Each row is a point on a tangle of strands that fork and nearly touch. The rows are in no order.
Points whose rows are less than 69.8 apart are linked; no others are. Some points are linked to none.
J_829: [ 19  28  18 -30   6   5  21   5   9   7   6  23  14 -10 -12   9  -6   4
 -37 -20]
J_803: [ 29  23  -7  -6   9  -8   1  -1   5 -27 -11   6 -46   2  10   6  25  25
  16 -11]
J_493: [  2  10   3  15 -21  24   8   0  26  -1   2  15 -25   3   9  15  18  -8
 -23   5]
J_574: [ -1  -1  18  -2   9   8 -18   9  26   8 -10 -17 -10   2  -3  -3 -33 -24
  -4  41]
J_772: [  3   5  -1  -5  -4  28 -17  -7 -22   7 -18  16   9 -41  15 -15  -9 -23
  -4   8]
J_146: [-14  10  10  -7   2 -10 -37  17   2  23  15 -36  18  10  22   7  12  13
  23 -11]
J_844: [ 14   5 -18 -27  -7 -12 -15  32   1   1  22  -5   9  -8  -9  14 -14 -23
 -18  28]
J_653: [ -8  -5 -24 -16  21  -9 -22  11  -6  31  -1 -44  21   5   5  -5   8  14
  40  -8]
J_546: [ -3  -1 -36  20  25  25  -6 -10   5   5   7 -18  -1  22  18  -7 -21  -2
   9  -2]
J_916: [ 10  15 -23  33   2   3   0  -7 -11 -13  -3  -9 -22  39   2 -29  13 -10
  19  11]
J_364: [ -7  15 -13   3  44  -1 -12  26 -12  41   1 -17  14   0  -1 -19  15  -2
  44 -18]
J_454: [ 14 -22  -8  -5  -2  12  27  -8 -29  -1 -18  28  11 -14 -17  16 -21 -22
 -25  14]
J_239: [-10  15  25   6  -2 -38  42  -7  14 -21  23  33  22  16 -44   7  22  15
 -36  -5]
J_758: [ 10   6   1  11  26 -12  -4 -18 -13  -7  -8  10 -39 -15  21  -8  15  41
  40 -15]
J_611: [ -5  -6 -34  -4   9   8  -5  17  22  -7  -8   9 -29 -11   9  18 -15   2
  41  22]
J_907: [ 12  15  14 -26  14 -18  26  13  -1   8   3  29  16   8 -27  49  -3 -13
 -23 -18]
J_746: [-12 -20   5  13   7 -10   0  30  -1   7  13   4 -12 -37   6 -22 -29 -16
  20   0]
J_595: [  0 -16  -8  -4  -5  16 -33   6 -37  27 -17 -16  28   2  13  21  -6  15
 -23  20]
J_955: [-17   7  17  16  19  -9 -46   8  12  22  24 -14  -8  10  37   2  -1  21
  13   2]
J_860: [ 25  22  32  13  -5 -20  31 -23  19 -14  -1  14  -7  17 -38  23  43  12
  -6 -13]
J_359: [ -3   3 -10 -34   2   7  -8  -6 -10 -35  18   4  17  25  -3   6 -25  10
 -26   4]
J_207: [  9  20  -3   2  11  10 -26   6  13 -21 -11 -16   2  21   2  -2 -23 -23
 -18  12]
J_658: [ 10   1  29   8   9 -14   0  -2  33   3 -10  -8 -37 -10 -23 -12   3 -23
  27   2]
J_290: [-27  -5  -2  20  -9  18 -16  33  -7 -16 -20  -9  -6   4  19 -22  11  22
  15   4]
J_343: [ -6  -6 -12 -20 -11  18   8  11 -39   1   8  14  18   1 -35  -3  21 -13
  -9  18]
J_717: [ 13 -14   5   3  -9 -13  14   1 -21 -29 -32  24   0 -10   3  17 -27  -7
 -20 -15]
J_759: [-14 -16  24 -16 -32 -31  11 -22  19 -21  15  16   3  16 -12  20   4   6
 -13  15]
J_968: [-18 -15   8 -19 -11  -2  -3 -11 -24  20  36   3  -3 -13  -9 -33  -2  -8
  -1   7]
J_632: [-15 -16  -6   3  -2  -1   8  37 -21 -12  17  24 -23 -23 -11   1 -22 -21
  16   0]
J_277: [-12  -3  28 -20 -35 -27  -1   3  10 -28   1   0   9 -10  -2 -10   9   5
 -19  -3]
J_661: [ 14   1 -24  11  -3   4  -9 -40  29   1   8 -28 -20  18   8  -5  27  12
  22  10]
J_806: [ 19   8 -15 -36   8  -9   1  18 -14  11  31  13   9  -1  -7  42 -10  -6
 -20  -1]
J_929: [ 20  -3  16  32   9 -14   0   7  -2   5 -30   8 -27 -17  32   2 -13   6
   8  -2]
J_314: [ -5  16 -28  14  -7  15 -18  25   3  17  35   0 -11  -7  32  -2  -4 -21
  -6   5]
J_348: [-16  -1   1 -25  17   4  -4   3  28  -2  -2   2 -29 -15 -13 -12 -13 -11
  45  16]
J_609: [ 22  20  30  25 -13   5  17 -17  38  -6   9   4 -20  15 -14  10  39   2
 -17  -7]
J_937: [  8  11 -13  36  -2  26  12 -35  27 -13   2 -11 -18  22   3 -18  17 -21
  14  -7]
J_120: [-22 -21  11  -2  -6   6 -14  21  18  32 -22 -17  -5  -8   6  -2  -8  -5
  13  27]
J_824: [ -8  -6 -52  28  16   1 -20   6 -27 -12   2 -15  18  21  14  -1 -14 -12
  35   4]
J_345: [-10   5 -23  33  20   7 -27   2  34   2  -6  -4   2  -6  45 -22  -5  17
   9  31]
J_237: [-18  -9 -23  12  22   9  -7   7  23  11 -36   7 -19 -26  28  11 -10  39
  43  18]
J_708: [ -9 -28 -44  -5 -23  18  -7  18 -11   5   1 -10  18  13 -12  29  -7 -16
   6  29]
J_123: [ -4  15  19   1  -1  -8  38 -24  27  -9  16  25  17  22 -57  21  33   6
  -4 -22]
J_97: [-12  -5   4   4  26  21   9   8  37  -4 -14  -3 -35 -16  10   1  -7  43
  37  -8]
J_371: [-25 -11   0 -10  14   3 -15 -19 -17  11  20  -9  -2 -15   4 -37  -7   0
  27 -11]
J_873: [  1  27 -28  18  28   9 -32   9   7   6 -12  -6  14 -19  34 -24   3 -10
  15   7]
J_81: [ 15 -13  15  13 -12 -10  39 -29  28 -19  15   3 -17  -2  -4  25  -9   5
 -22 -21]
J_650: [  4 -11   9  37  27 -24 -11  24   5  21 -11   7 -19 -27  31 -19 -17  -5
  27  14]
J_800: [-11 -20  15  15 -10   4  -3 -21  -7   8  -2  -2  -3  12  14  10  -2   0
   5  -4]
J_762: [  3  32 -14   9 -15  17  -3   9  11  23  36   6  -8  15  17  18  27 -14
  -4   1]
J_520: [  5  16   2  15  25 -10 -31 -11  20  39 -16 -21   6 -31  31 -26  12  -5
  21   6]
J_320: [ 16  -4  30 -13  -3   5   8 -49  24  13  -3 -10 -16 -25  -3 -14  11   0
   6 -17]
J_467: [ 10  -1 -16   9   5  28 -39  31 -34   3 -27 -14  12  -1  20  11   1  31
 -14  13]
J_544: [ -2  -9  -3  15  24  -6 -14 -43  29  -2  -1 -26 -12   1  12 -22   1  27
  29   0]
J_426: [ 17 -13  25  16   8  -7  10   4 -22 -13 -39  12 -26   3  15  14 -25  14
 -10 -20]
J_784: [ -1  -9  31  13 -16  21  16 -43  13  -8  16  -4   4  28 -18  15  23  30
  -7 -31]
J_282: [ 20  -4  39   9  18   1  -4 -21  49  11   5 -22 -31 -28 -16 -23   2   3
  16 -14]
J_701: [ -1  12  17  -9   3  -2 -20  11  15  11 -25 -21 -10 -33  22 -40   9  12
  14  -5]
J_651: [-10 -19   7  12  24  17   9  13 -36  28   7 -18  21  10   8 -16 -16   8
   1 -16]
J_397: [ 10  -1   5  -5  15   6  -2 -34  14 -20  -8 -18 -16  -5   5 -24 -11  16
   9 -20]
J_287: [ -4 -12   3 -17  -2  19 -31  24 -15  48   1 -26  35   4   6   2   3  -3
  -9  17]
J_880: [ 16  14  11 -36  -5   5  20 -17  10 -15 -13  20  -3 -24  -6  11   8  17
 -20 -24]
J_636: [-33  -3  24   9 -26 -15  25   7   1 -35  18  36  40  17 -28  -2   7   7
 -38   3]
J_319: [  3  21 -18  19  -4  13 -31  19  -7   1   3   6   2 -29  30 -12  -2 -30
   7  14]
J_387: [ 21   1 -26  32  -3 -15  -3  33 -25   1 -14  -1 -26 -10  28  -7   6   3
   6   8]
J_963: [ -5   9   4 -10 -26   5  17 -11 -15   5  31  17  16  19 -13  -1  26  -7
 -24  14]
J_171: [-12  20  38   5 -15 -39  -4  -7  -9 -41  12  31  50  11 -16  13  11  -3
 -40 -10]
J_424: [ 14 -22  -3  -3  -2   1  33 -15  16   7 -15  -4 -23 -15   3  13 -31  -2
  -5 -22]
J_446: [-11 -26 -40 -19 -18  13   8   9  -7  33 -13 -21   1   4 -10  26   0   6
  19  14]
J_821: [  3 -17  10  -3  -8   2  51 -30  -4 -10  -7  41  14 -14 -19   7 -14 -11
 -39  -9]
J_52: [  1 -26  -1  16  15  -1   4 -17 -22  29 -31 -17  12  -2   5  -5  -7  11
  12   2]
J_190: [-23 -13  26 -29  -6  21 -14  19  -5  32 -11 -14  17  -8  -9   3  -6  -5
  -4   8]
J_279: [  1  -6 -12  12 -19 -13  25  -3 -36 -34 -24  15  18  16 -10   4  -2 -23
 -17 -23]
J_393: [ -2 -36  -3 -25  -7   2  33   1   9   1  -4   4  -9   0 -17  35 -25  10
  -6  -5]
J_896: [ 10  12  25  -9  20  17  -1  -1   3  25   4 -29   7  25 -11  -5   2 -16
 -21 -20]
J_404: [  3  17   3  -6 -18   3 -19  29  -2 -12  -8  -7 -16  -9   2 -37  16   7
   4   1]
J_644: [ -8   0   3  24   3  14 -17  37 -34 -12 -18  -5   1  18   8 -12  -4  18
 -12  15]
J_893: [  0  10  15 -28   2  13  -5 -10  -8 -14 -10  29 -15 -35  10  -7 -16   7
  -8  -5]
J_694: [ 13  18 -19   4  -1  -7  10   3 -28 -12 -11   2   7   8 -15  -1  14 -33
  13 -29]
J_436: [-29  -8  19 -26 -28 -14  20  20 -10 -30  22   9  35   3 -28 -10  -2   1
 -27   2]
J_726: [ 22   1 -39   9  -2 -10  10  16 -22  -7 -11 -23 -21  21   3 -25   2  -2
  14   8]
J_212: [ -7  -3   2 -34  -8 -13 -24   5  -6   3  17 -11   5 -15  -7 -26  -9 -24
  -9  20]
J_974: [  9   1 -46  -3 -10   1 -14  10 -30  -8   7 -17  20  22  -8   1  -5 -33
   8 -16]
J_462: [ -9 -15  -6 -33 -12   6  17  11  19  20   5 -16  -1  12 -12  39   0  13
  11 -11]
J_739: [ -2  28  25 -15 -19 -30   3   2 -17 -21 -10  47  31  -3 -18  16  27   2
 -36  -1]
J_588: [-17 -31 -16 -26  -8  12  23   1 -33  -1  25   0  12   9 -37 -23  -4 -13
  -8  10]
J_511: [  6 -14  20   3 -12  -9  44 -47  15 -11  18  11   8   3 -26   3 -10 -16
 -26 -13]
J_456: [ 19  27 -12 -16 -16 -29   7   3   6 -31 -15  22  39 -15 -21  21   7 -13
 -36   5]
J_92: [ -4  -5  25   2 -11 -14  -7 -30  14   1  17  -8  -9  29   1  31   2  -3
   5   6]
J_28: [ 42  16 -26 -32 -13 -43  16  -6  -8 -29  -2  18   9  -2  -6  18   5  -7
 -20  -5]
J_697: [ 21  20  -8 -13  -9 -15   7  -9   3 -33   2  13 -24  17  -6  12   9   3
  -2   5]
J_741: [-31  -4 -11  31  28  -4 -32  -4  22   7  26  -5   1   0  46 -14  -3  30
  27  15]
J_613: [-17  -8  17   6 -32   0  29  -9 -21  22  16   7  26  12  -7  13  15 -10
 -28 -16]
J_488: [-21  -2  -7  10  12  40  -3  -4 -22   6   2 -15  18  35  -4 -24 -12   1
  -2  -6]

Follow the links from the first point to the second, and from the first to the third. Name the last point that the two ways share.
J_803 / J_609 / J_426 -> J_636
J_739 / J_653 / J_343 -> J_319
J_653 / J_907 / J_171 -> J_319
J_758 / J_279 / J_364 -> J_636
J_446 / J_651 / J_632 -> J_717
J_821 / J_97 / J_636 -> J_717
J_701 / J_860 / J_653 -> J_873
J_467 / J_123 / J_653 -> J_873
J_651 / J_916 / J_746 -> J_929
J_544 / J_746 / J_694 -> J_929

A fork is a point with three links. Follow the links from the first point to the second and name the forks in between, in order.
J_28 / J_212 -> J_636 > J_319
J_588 / J_759 -> J_968 > J_319 > J_636
J_207 / J_319 -> J_873
J_282 / J_651 -> J_929 > J_717
J_426 / J_609 -> J_717 > J_636
J_653 / J_697 -> J_873 > J_319 > J_636
J_803 / J_726 -> J_636 > J_717 > J_929
J_345 / J_806 -> J_873 > J_319
J_762 / J_651 -> J_636
J_493 / J_613 -> J_319 > J_968
